Each row is a point on a tangle of strands that fork, close into loops and nearly touch. The rows are in no order.
Points whose rows are less than 125 apart are linked; no others are. Some points are linked to none.
Z_329: [ 16 -14  12 -65  15  14 -15  25  20   2  36   2 -36 -13 -18 -12  72  -3
  14  -6   3]
Z_44: [ 29 -39  94  67 -38  21   3 -51  29 -27  -3 -16  -7  43  79  -1 -13  36
   8 -11  21]
Z_576: [-34  -6  23  -2  57  16 -30  42  50  60  46 -38 -55 -44 -31 -42  63 -34
  -1 -13  13]
Z_557: [-45  49 -38 -60  -9  39   9   4   8 -54 -70  21  27  19  -8  48  60  15
 -15  23   2]
Z_548: [ 31  -3  17 -19  -7  13   4  16 -28  90  38  41 -44  16  38 -46 -51  23
 -13   5  16]
Z_47: [ 43 -72  16  54   4 -40  20   7 -40  18  34 -35 -12  12 -30  18  20 -22
  79  10  21]
Z_333: [ 26 -14 -10 -27  -9  28 -11  28  16  13 -30 -77  23 -30  27 -18  26 -76
   8  -7  14]
Z_515: [ -8 -27 -27  -8 -29 -18   1  30 -24  18   9 -79 -47 -15  -9 -39  23   3
  25 -57 -11]
Z_531: [-29 -18 -44  65   4 -26  12  -1   2 -55 -66  -2  60  -6  -5  62  -1 -48
   1  13  10]
Z_514: [-58  54 -20 -50  18  -9  21 -20 -13 -50 -60  43 -13 -51   7   9 -15 -28
  -1  62  27]
Z_944: [-39 -22  22 -41 -20 -25  24 -46  35 -48  16   2  -7   3  32 -56 -59  47
 -43   0   1]
Z_931: [ 57 -69  23  29  -8 -31  -5  36 -52  39  -6 -34 -10 -20 -14  36 -21 -42
  49   9  51]
Z_545: [-13  49  55  -4  18   2 -35  32   1  47  58  60 -35  11  32 -81  18  -8
  22 -43  -3]
Z_321: [  0  -7 -52  31  15 -10   8 -24 -17 -16 -93  22  52 -22 -36  96 -48 -36
 -13  22  32]
Z_277: [  9 -18 -37 -48   2  16   4   8  -5  53 -29  18   0 -46 -24   5 -12  -2
 -41  10 -31]
Z_958: [-78  62 -56 -21   4  20   1  -4  -5 -26 -59  18  23 -26 -35   4  82  39
 -38  25   9]
Z_479: [-13  53 -41 -76  10  51  30 -26 -64  42 -16  61  27 -47 -37  19 -16 -12
 -20  26  20]
Z_357: [ -6 -27  54  40  -5 -42   9 -21  44 -53 -16  -8   7  66  71  18 -21  33
 -16   5  14]
Z_497: [ 19  -6 -50  25 -48  17  -3  10 -84   2 -33 -14  22   4 -19  53 -16  -6
  -7 -37 -29]
Z_443: [-39  52 -18 -24  16  25 -20   7  32 -29   3  34  13  -8  -3 -44  56  -4
   1  15 -25]
Z_896: [ 24 -68  -5  91   2 -42  39  19 -40 -18  11   4  23   8 -42  41  -7  -2
  43  14   6]
Z_129: [-28  24  -3 -35 -33  -5  19 -25  -5 -41  18   2  13 -10  21 -56 -58 -20
 -33   7  -7]
Z_925: [ -9 -35 -16 -19   4  24  23   1  31 -35  23 -12  -8  29 -14  29  38  15
 -41  15 -35]
Z_918: [ 29 -46   2  18 -28   3 -25  -6  12 -33  46 -74  20   9 -35 -15 -20 -23
  43 -39  11]
Z_946: [ 11  34 -25 -41  29  -2  21 -35  -4  16  54  23  16  40  11 -62  -8  -2
  20  19   3]
Z_334: [ 12   8  29  -5  -7 -16 -39   2  27  12 -28  19 -13  -6  59 -22   3  20
  -1 -27 -31]
Z_126: [  4 -57  82  39  25  -3  15 -65  67  21  54 -57 -61  37  -6 -46 -18  12
  10   7  15]
Z_105: [ 12  23 -44  -8   3  41  11   7 -19  -9 -14  30  29  24 -26 115  29  25
 -33  23 -16]
Z_526: [-43  18  17   2  27 -11   0   6  31  19  69  56 -57   4   5 -69  52 -21
 -14 -27  -2]
Z_243: [ -5 -11  57  16   3  10 -11  24  26  65  70 -26 -68  -5   2 -54 -25 -15
  -6  26   5]
Z_2: [ 23 -22  11   1  28  30  22  23  41  49  60   4 -59 -17  -7 -21  -6 -13
 -35  34 -17]
Z_401: [ 39 -18   9 -48 -28   0  -5 -16 -43 -50 -37  -2  64  17  29  75 -44  23
  -5 -13  29]
Z_934: [  5  34 -27 -29 -16  16 -11  33 -48  47 -10  -7 -30 -39  -9 -45   1 -21
 -25 -11 -17]
Z_199: [  5 -18   5   5 -31  -1  -8  -7  -5 -73  13 -31  63  26 -34  18  -2 -16
  38 -30  -4]
Z_862: [-25  45 -42 -59  27  -8  45 -40 -64  10 -30  71 -11 -58 -21  21 -35 -32
   7  59   5]
Z_901: [ 51 -35  -8   3  13   0 -12  15  20  65  16  -3 -19 -24 -14  33 -22   2
 -44  25 -18]
Z_297: [-23  50 -70 -41  15  37 -26 -10   1   4 -68  36  37  11 -27  91  29  31
 -24  -5  32]
Z_640: [ 15  -9  35 -18  38  18  -8  60  14  38  41 -27 -74 -29 -16  17  57 -30
  28   3  19]
Z_929: [-43  20 -24 -53 -14   3 -25  33  24 -51 -15  -4  13 -65  13 -26  31   5
 -29 -15 -27]
Z_733: [-11  31 -25  20  32 -25  16  -9  17 -68 -59  -6  51  21   3  35  23 -15
  14  14  -6]
Z_782: [-98  51 -10 -36  -9  -8  18   6 -11 -40 -34  66 -10 -76  25 -22 -11 -33
 -61  34   6]
Z_979: [  4 -21 -34   0 -19   5 -17  24 -19  24 -13 -60  11 -32 -28 -19  52 -30
  40 -16   1]
Z_304: [  4  24 -20 -32  -6  27  20 -45 -17   1  17  -2  49  31  16 -16 -44  -8
 -25  -2 -10]
Z_700: [ 18  51  41 -25  -5  32 -18  18  13  25  68  51  13   2  39 -91 -29 -15
  26 -13  21]
Z_790: [ -2 -17 -28 -35  12  42  40  23  11  16  33  -1   2  -9 -28   9  88  18
 -24  -2 -18]
Z_596: [ 25   4   5  26 -39 -28 -11  22 -82  -3 -44   3 -27 -12  14  41  -4 -10
  16 -22 -23]
Z_575: [-24  -9  -6  -3  35  14   7  38  47  65  41  23 -30 -31 -16 -69  31 -52
 -19   4 -24]
Z_783: [ 28 -28  31  17  15 -71 -31   7  31 -24 -22   0 -10   0  31  10  13  33
  45 -25   6]
Z_586: [-18  53 -39 -13  35 -45 -12   8  -4 -23 -85  40  15   9  11  18  30  14
  48  10   0]
Z_779: [ 10 -39  25   7 -35  14  -3 -48   6 -19 -31  -5  32  48  31  28 -69  90
 -25   0  23]
Z_503: [ -9  53 -58  18  45 -31 -12 -42 -37 -11 -98  37  30   2 -24 105 -31   1
  -4  25  -5]
Z_867: [ 71 -85 -14  40 -16  -8 -13  20 -42  48  -8 -57  25  27 -28  29 -32 -40
   6 -15  11]
Z_211: [-10 -39  10  10  -6 -29  36 -36  34 -66   2  -9  22  29  24  12 -30  65
 -35   2   3]
Z_805: [-57  44   6  -2   9  -9 -10   0  41 -56  29   8   4  21 -15   0  66  21
  25 -48 -13]
Z_959: [ 39  18   0  -8  26 -20 -27  -8  -6   7 -31   7   6 -15  24  -6 -24 -37
  15  19 -25]
Z_660: [-32  29 -12 -14   0 -24   9 -12  33 -91  15  -7  40   7 -14  28  25   0
  26 -11   4]
Z_827: [  1  58 -44 -26  17 -25 -15 -33 -51  13 -99  35   9 -10 -27  53  15   9
  41  23  36]
Z_310: [ 64  33  17 -29  17  19  -8 -27  15  35  45  50  35  45  42 -57 -48  -8
  24  23  14]
Z_977: [ -4  34 -34  31   7  20   4  13 -34 -36 -39  22 -11 -12 -32  67  52  -7
  -4  50 -26]
Z_164: [ 25 -33  48  46  15 -28  34 -48  34 -10  42 -21 -38  23  -6   0 -38   9
  -7  45   0]
Z_166: [-25  15  16  11   5  12 -35 -10  30   0  53 -37  -9 -10  -1 -75  -7  -9
  -2 -42  -9]
Z_23: [ 18 -13  19  52  19 -53 -19  25  34 -37   2  10  17  64 -12  34  32  44
  35 -29 -19]
Z_202: [-10  19 -11  83 -12  -1 -32  21 -54 -21 -40  11   7 -15 -61  48  66   0
  50  20  -5]
Z_850: [ 35 -13  -3 -34  -2  22  27 -34   7  60  44  55 -22  -5  -6 -17 -82  42
 -36  37   8]
Z_19: [ 16   0  -4  10 -11 -39 -12  15 -12   9 -84  17 -15 -33   6  45 -24 -14
   7  12 -15]
Z_857: [ 12 -34  -4  78 -40 -36   2  41 -23 -22 -11   5  31  -7 -66  35  37 -22
  24 -14 -14]
Z_902: [-27 -29  25 -16 -19  -5 -13  62 -10  62  18 -94 -22  12  27 -72  24  -4
  14 -79   3]
Z_16: [-38  18  37  30  22  -9 -12 -10  64 -51  18  10 -13 -27   3  -9 -47  21
 -36  30 -28]
Z_841: [ -2  -2  12  13 -11  14 -46   0  22   1  80 -93   7  10 -24 -65  -1 -40
  46 -57  -1]
Z_754: [  8  -3 -18  42 -47  30   8  12 -48 -40 -19  14  48  36  17  67 -18  15
 -37 -48 -30]
Z_917: [ 54 -11  77  41 -27  43  27 -23 -14  35  23 -17 -10  51  59 -24 -14  55
  25  -7  25]
Z_696: [-33 -49  79  20  28  28  27 -31  42  76  76 -38 -71  21  32 -79   7  -4
 -17   2  26]
Z_525: [ 15  15  12 -28 -15  32 -27 -17  33  -6 -10  38  18  35  33  28 -81  99
 -66 -18  -3]
Z_167: [ 14 -14   2  32  -7 -45  30  -7 -19  -4  23 -12 -19   0  -5  33 -70   9
  -8  32 -12]
Z_667: [-20  60 -38 -53 -16  37   4   5 -58  40  19  37  -5 -63 -38 -44  -7 -34
  -9  17  -2]
Z_706: [ 21 -68 -11  64 -21 -56  25 -10  -4 -24  -4   5  39  54   7  33   9  28
  29 -30  12]
Z_949: [-18  -8  13 -20   2 -11  -9   6  69 -31  30  -3 -21 -12 -24   0   5  30
 -59  16 -33]
Z_464: [ 48 -14  24  15 -16  32  10 -33 -25  67  32 -33 -29  48  57 -67 -54  27
   4   0   3]
Z_973: [-15   6   6 -16 -10  29 -13  44  17  40 -11 -71 -13 -24  50 -78  47 -60
  14 -51  13]

How many points has the smallest loop of links through each point below? Write none if it is on no loop.
Z_779 => none
Z_503 => 6
Z_902 => 5
Z_105 => none

A piece is two or more points that can be reached from each other along the links. Count, over all rows, the pieces, the separate loops (a circle has one, a figure eight two, a Y none), the forks (points with three links) and the tips (points with one).
pieces => 4
loops => 2
forks => 6
tips => 10
